A landscape with many valleys, sampled at points; each row gives a point and its height.
From any point a ball rolls to the lowest of the 2 points nearest to it. It stops when none of these is lower. Distance is the straight distance between rows; heights are no part of it.
K297: [  7 -14  13  -6  -5  20  -8   8  20 -31 -19   6  25 -21  -2  -7  -7   1
 -14  -7   8]  (h 732)
K979: [ 30   5 -11   1 -19 -18  -2   3   0  29  -8   2  11   0  11   6  39  28
  12   0  12]  (h 390)
K244: [ -6   7   2   8 -15 -21 -24   2  -8   2 -14   1 -12  -7   7   3  -5 -24
  -3  23  28]  (h 545)
K521: [  6  -5   6 -10 -14   7  -3   2   8 -22   3  -7 -10  -2  -1 -19 -13 -17
 -17 -17 -17]  (h 257)
K9: [ 13  -2   2   2 -22 -13  -1  10  10  13  -4  -1   6 -15   4  -2  19   3
  20  -1  29]  (h 447)
K750: [-27 -22  -3  -7  15  16  10   1  24 -25  -5   8  -9  -2   4   2 -11 -25
  -3 -15  -5]  (h 614)
K559: [  3  -2  -7 -10   7  14   0  15  -1   7   1   1   1   6   1  27 -11 -19
   1  17   9]  (h 541)
K861: [ -9  12 -16   2  26  17 -13   3 -30 -12  -4  14 -22  11   3   9 -29 -23
 -28  15  -8]  (h 701)
K841: [-14  -9  22   1 -13   3  -6  -9  -2 -39 -11  -1 -14 -11 -11 -34   3   5
  12   9  21]  (h 595)
K968: [ 12   8  11  -1 -13  24 -13   7 -13 -13  -2  -7 -30  -7  -6 -16  -3 -12
  -2 -11   1]  (h 152)
K858: [ -8   1  34 -22  -8  -7  -2   8 -24 -42  -9  21 -28 -14  27 -16 -48  -5
  -1   4  18]  (h 718)
K837: [ 23  -2 -10  -3 -13   9  -6   1  -2  16  -4  -2   0  -3  15   8  20  -1
 -20 -13 -35]  (h 209)
K729: [-13  -2 -41 -11  16  30   8  28  -7 -12  -7  10  12  26   2  12 -26 -33
 -19  13  -8]  (h 605)
K124: [  0  -1   2   8 -22 -22 -11   8   5   0   5   3 -24 -13  16  -7  11 -11
  18   2  31]  (h 495)
K870: [ -3   0   5  14   2   4 -22   8 -15  17  11  11 -19   5  17   0   8 -11
   5  18  -4]  (h 496)
K670: [ 17 -15   8  -3   5  -7  19  -8  26  25  18  -2  34   9   2  16  17  24
  -4 -13 -30]  (h 230)
K675: [-24  29  10  14  10  -9 -20  -5 -21 -12  -4  12 -16  -5   4  -6 -30   1
   9  19  14]  (h 347)
K637: [-24   9 -22   9  25  27   2   0 -20   3 -18  13  -9   4  19   7 -21 -28
 -10  -4 -16]  (h 724)
K186: [  5   0  -3  10  -3 -15  13 -21  -1  28   0 -22 -10   5  -6   0  34  -2
  -2 -16  -9]  (h 280)
K746: [ 12   7   8   7  11  -9  -5 -16 -25  25  -9  -7  18  -4 -19 -16  10  26
  12 -14  21]  (h 772)
K323: [ 19   0  -8  -7  12  -1  20  -5  -3  32   5   8   0  13  25  34  11 -21
   2  18 -23]  (h 308)
K192: [-27  -1  -8  -6  -1  -9   4   9   0 -15  12  -6  -1   1  -3   3 -32  -9
   4  21 -10]  (h 628)
K570: [ 12 -15  19  16   7  -7   9 -13  50  22  13  -6  35  12  -2   8  23  28
 -10 -36 -12]  (h 300)
K945: [  5  -7  -6  11  11  12 -20  21  -5   9   7  11 -10  13  19  -5  -7 -34
 -21  14 -15]  (h 542)
K557: [ -6   1   7  -6 -18  -5  17   8  24 -13   2 -25  16 -22  -6 -13 -13  22
   2 -16   5]  (h 562)
K915: [ 18   5  -2  11   3   6   6 -25  25   9 -19 -17  29  11 -19   9  29  -2
 -11  -6 -19]  (h 350)
K242: [ -5  17   5   9   5  15 -18  20 -18   4  17  19 -32  25  12  16 -19 -24
   6  32  -1]  (h 431)
K946: [ 10 -14  -8   2   5  18   2 -10  20   6 -22   0  24  18  -4  22  31  -6
 -27   4 -38]  (h 284)
K175: [  6  18   4  -5  -6  30 -18  16 -25 -14   8   6 -29  15   5  -6 -28  -9
   6  13 -11]  (h 327)
K351: [-10 -10  25  -6   5  -6  21 -10  16 -33   7   3  -9 -30   0 -25  -8  12
   9 -23  29]  (h 547)
K510: [-14   5  -2  -2  29  -6  -6 -17 -33  21 -12  18 -11  10  14  26  -9  -9
  -4  17 -11]  (h 122)
K462: [  2  10  -3   9   8  17   7 -11  26  -5  22 -14  13 -11 -13  -6   6  20
   7 -24 -18]  (h 513)
K338: [ 19  16  -7   2   4  13   8 -19   2  10 -20 -17  12  -6 -12  11   2  -9
  -7 -18  -9]  (h 399)
K4: [ 17  12 -10   1  11  -3  -8 -11  -6  11   0  -2  17  12 -10  19  17 -10
   5  40  -8]  (h 805)
K341: [-29 -36   3  -5  11  12  10  21   2   6   9  -2  11   8   1   6 -18  -6
 -22   9 -26]  (h 490)
K415: [ 10   1  16  -5  -5 -21 -11 -15 -19  12  15   1 -27   5  -5 -10  -4 -11
  16  -8   7]  (h 55)
K711: [-18  -3  18   9   5  27   3   8  -1 -10   3  -3  -1 -18  -2 -23 -10  11
   7  -1  -4]  (h 582)
K86: [-13  19   9  15  18  -9 -19 -13 -32  13 -11  20 -20  -1  11  20 -18  -2
   3  14  19]  (h 247)
K47: [ -1  21 -16  19   1 -12   4   0   2  22  27   1  -8  -7  11   1  13  14
  32   4  10]  (h 415)
K495: [-22  -2   3  -2  -8  12 -19  27 -22 -28 -15  22 -36   1  33  -5 -23  -5
 -21  12   3]  (h 717)
K720: [  2  -1  -7  -9  14  25  -9  25 -20   8   8   9 -17  31  -3  31 -16 -24
  -3  42   2]  (h 493)
K234: [  5   5 -15 -10   5 -22  14 -13  11  13   6  -9  34   1  -8  26   8   7
   6  25 -12]  (h 818)
K673: [  5  -6 -11   3   2 -33  11 -13  17   7  24   5   8  -8  -5  -6  30  37
   9 -26  13]  (h 371)
K293: [-18 -14  20   7 -13  12  15   5  29   0 -15 -17  28 -10   0 -14 -11  13
  -7 -23 -12]  (h 528)
K129: [ 10 -16   5  13 -15  -7   8 -19  23  12  -7 -18  -7   7 -13  -9  43  11
  -1 -34  -1]  (h 342)
K131: [ -6  -4 -13  -8   2  15  -2   8 -16  -3 -21 -15  -7  13  -3  12  -4 -10
 -40   4 -20]  (h 299)
K556: [ -2  16  -4  -8 -20  -9  -2  -7 -17 -13  -5 -12  -5  -2 -23 -14   2  28
  32   0  21]  (h 655)
K627: [-12  -8   5  -2 -19  -3  -2  -7   7 -23 -14  -8  -4  -7 -27 -17  19  24
  23   2  20]  (h 629)
K68: [ 18  -5   9 -13   0  -6 -11 -14   7 -12  19   8  -8  -7 -14  -8  -9 -20
  13 -15  -1]  (h 73)
K634: [ -7   0 -25   3  19  11   7  18  -6   9   0   3   3  26  12   7 -11 -40
 -31  28 -17]  (h 577)
K835: [-17 -22  22   0  13  27  16  -3  22 -28  -6   1  -7 -19   1 -12 -10  -1
   6 -24   8]  (h 583)
K252: [  2   3 -10  -7 -11  -1 -19   9   3 -18 -12   9  19 -16   6   1  -5   7
   3   9  -2]  (h 707)
K20: [  9   6   1  -7  14 -21   5  -5 -30  31  11   8 -16  12  22  31  -4 -12
  -6  25 -10]  (h 231)
K621: [ 11 -17   3  -6  -7 -12   1 -14  10  11  19   3  18   3  -8   0  28  43
   5 -21 -13]  (h 310)
K485: [-13 -12  14 -20 -10   2  -5  18 -20 -26 -20  10 -17   1  11  -2 -30 -11
  -9   8  11]  (h 683)
K873: [ -5  21  14  12   2 -24 -23 -10 -17  -5   7  10  -6 -13   5 -26 -12   9
  18   9  31]  (h 427)
K917: [ 10  30   9   5 -14 -26 -23   3 -23 -16   8  13 -28  -2   5 -12  -9  24
  14   9  37]  (h 492)
K241: [-17   6 -24 -14   5  34  -1  35  -9 -31 -15  16  -7  11  12   1 -45 -22
  -3   8  -3]  (h 638)
K693: [ 18 -18  29  -4   1   2 -12   1   5 -14  -5   1  29 -20 -13 -16  -5  15
  -1  -7  20]  (h 749)
K481: [ 17   6 -10   6 -10 -43  31 -15   8  41   5 -13  17  18  -3  -4  39  17
  19 -17   8]  (h 372)
K753: [  8   4  -3  -2   3   7   7 -16  41 -15  13   3  19  -7 -22  -6  13  17
  24 -37   5]  (h 475)
K539: [  4 -20  18   2   7  -9  -4  -6  -1  12   3  -3  28 -10 -22 -16  17  28
   5  -3  24]  (h 762)
K684: [ 33   8 -13  -6 -13  -6 -13   1  -6  18   2   8   0  -6  17  23  21   3
  -6  -1  -3]  (h 313)
K529: [ 11  16  -9  -3   6  -3   2 -13  -9  12 -15 -11  22   4  -6   1 -15 -23
 -14   6 -25]  (h 440)
K336: [ -9  -5 -11  -1  -5  22 -19  24  -5 -18  -7  17 -11 -13  29  -7 -16  -6
 -23  -9 -16]  (h 751)
K337: [-10 -21  -8  -9   5  17  -3  19   8 -25 -11  -5   2  -3  -9   4  -2  -5
 -51  -2 -18]  (h 386)
K809: [-12 -31   9 -16   2  11   7  19  22 -10   5  -9  15  -2  -8  10  -9   7
 -31   1  -9]  (h 449)
K229: [  8   0  -4   9 -25 -18  11  -5  18   1  -3  -7   5  10 -15 -34  32  25
  20 -42  15]  (h 407)
K904: [ -9   7  -4  -3  -9  -7 -12  -2 -18   1 -10   1   2  -7  -2   7   0  20
  13  13  -1]  (h 684)
K774: [-16   7  -1   6   3  -5   8  -7  13   2  28   0 -14 -14   7  -9   5  11
  33 -21   7]  (h 461)
K682: [ 12  20  -2  11   1 -13   7  -8 -25  25  14 -14  13   8 -20 -21  10  39
  22   9   8]  (h 782)
K239: [  3  -8 -10  -5  -5  14   5  -2   1   7  -8  -9  -4  13 -10  21  23   0
 -21   4 -30]  (h 189)
K723: [  4   4 -11  10  -3 -25  14 -16  46   6  14   5  19  -4  -1   8  27  11
  20 -30   2]  (h 426)
K984: [  1  -9  -8  -5 -10  -3  -6  11   7  -3 -16  -9  -5  -6 -10  19   1 -33
  -8  18  19]  (h 576)
K35: [-13 -17   0 -23  -6  11  11  15   9 -44 -11  14 -11 -15  12   0 -27 -17
  -4  -9   7]  (h 648)
K377: [ -5 -34  20  -2   7   5   7  -1  34 -10  -4  -5  27  -1 -20   1  -7   1
 -27 -22 -15]  (h 491)
K547: [ 27  22  -3  11  10  -8   1  -5 -15  31   9  -8  19   7 -20   7  21  15
  20  27  15]  (h 793)
K133: [-10   6  -2  11  10  23   0  -1   2   6   2  -7  23  -1  -5 -10   2  13
   0   6 -29]  (h 549)
K572: [-24   7 -26  -3  10  20 -10  21 -29 -27 -25  15 -25  25   5   3 -38 -27
 -28  13   5]  (h 673)
K869: [-18   6   3  -9 -17 -15  16   2  13 -22   8 -19   0 -17  -9  -9 -20  -4
  16   0  11]  (h 594)
K506: [ 19   6  -1  10  -3 -17  37 -24   1  47   0 -24   9  21  -4  -1  37   2
   9   4 -10]  (h 331)
K731: [ 15   8   2   3   5 -32  -2 -23 -24  30  11 -10 -17  12  -3  -3  16 -10
  -2   6  -1]  (h 196)
K726: [-11   2  11  -2  -7 -17  15  -6   2 -24  19   3 -25 -18   3 -22  -2  16
  30 -18  37]  (h 509)
K929: [13  7 -2 12 13 -4 14 -4  5 38 23 -2  2 -3 17 15 14 -7 12  8 -7]  (h 363)

Where does a ball stop that starts at each point below?
K351 | K510
K244 | K239
K462 | K670

Call two points neighbours if one is among the 2 nearest of the other. Go from one point of each pair to the other, from neighbour to neighbour, staying as low as possible. Name the highest point that can't be avoided.
K510 and K670 | K835
K415 and K968 | K521
K670 and K186 | K229
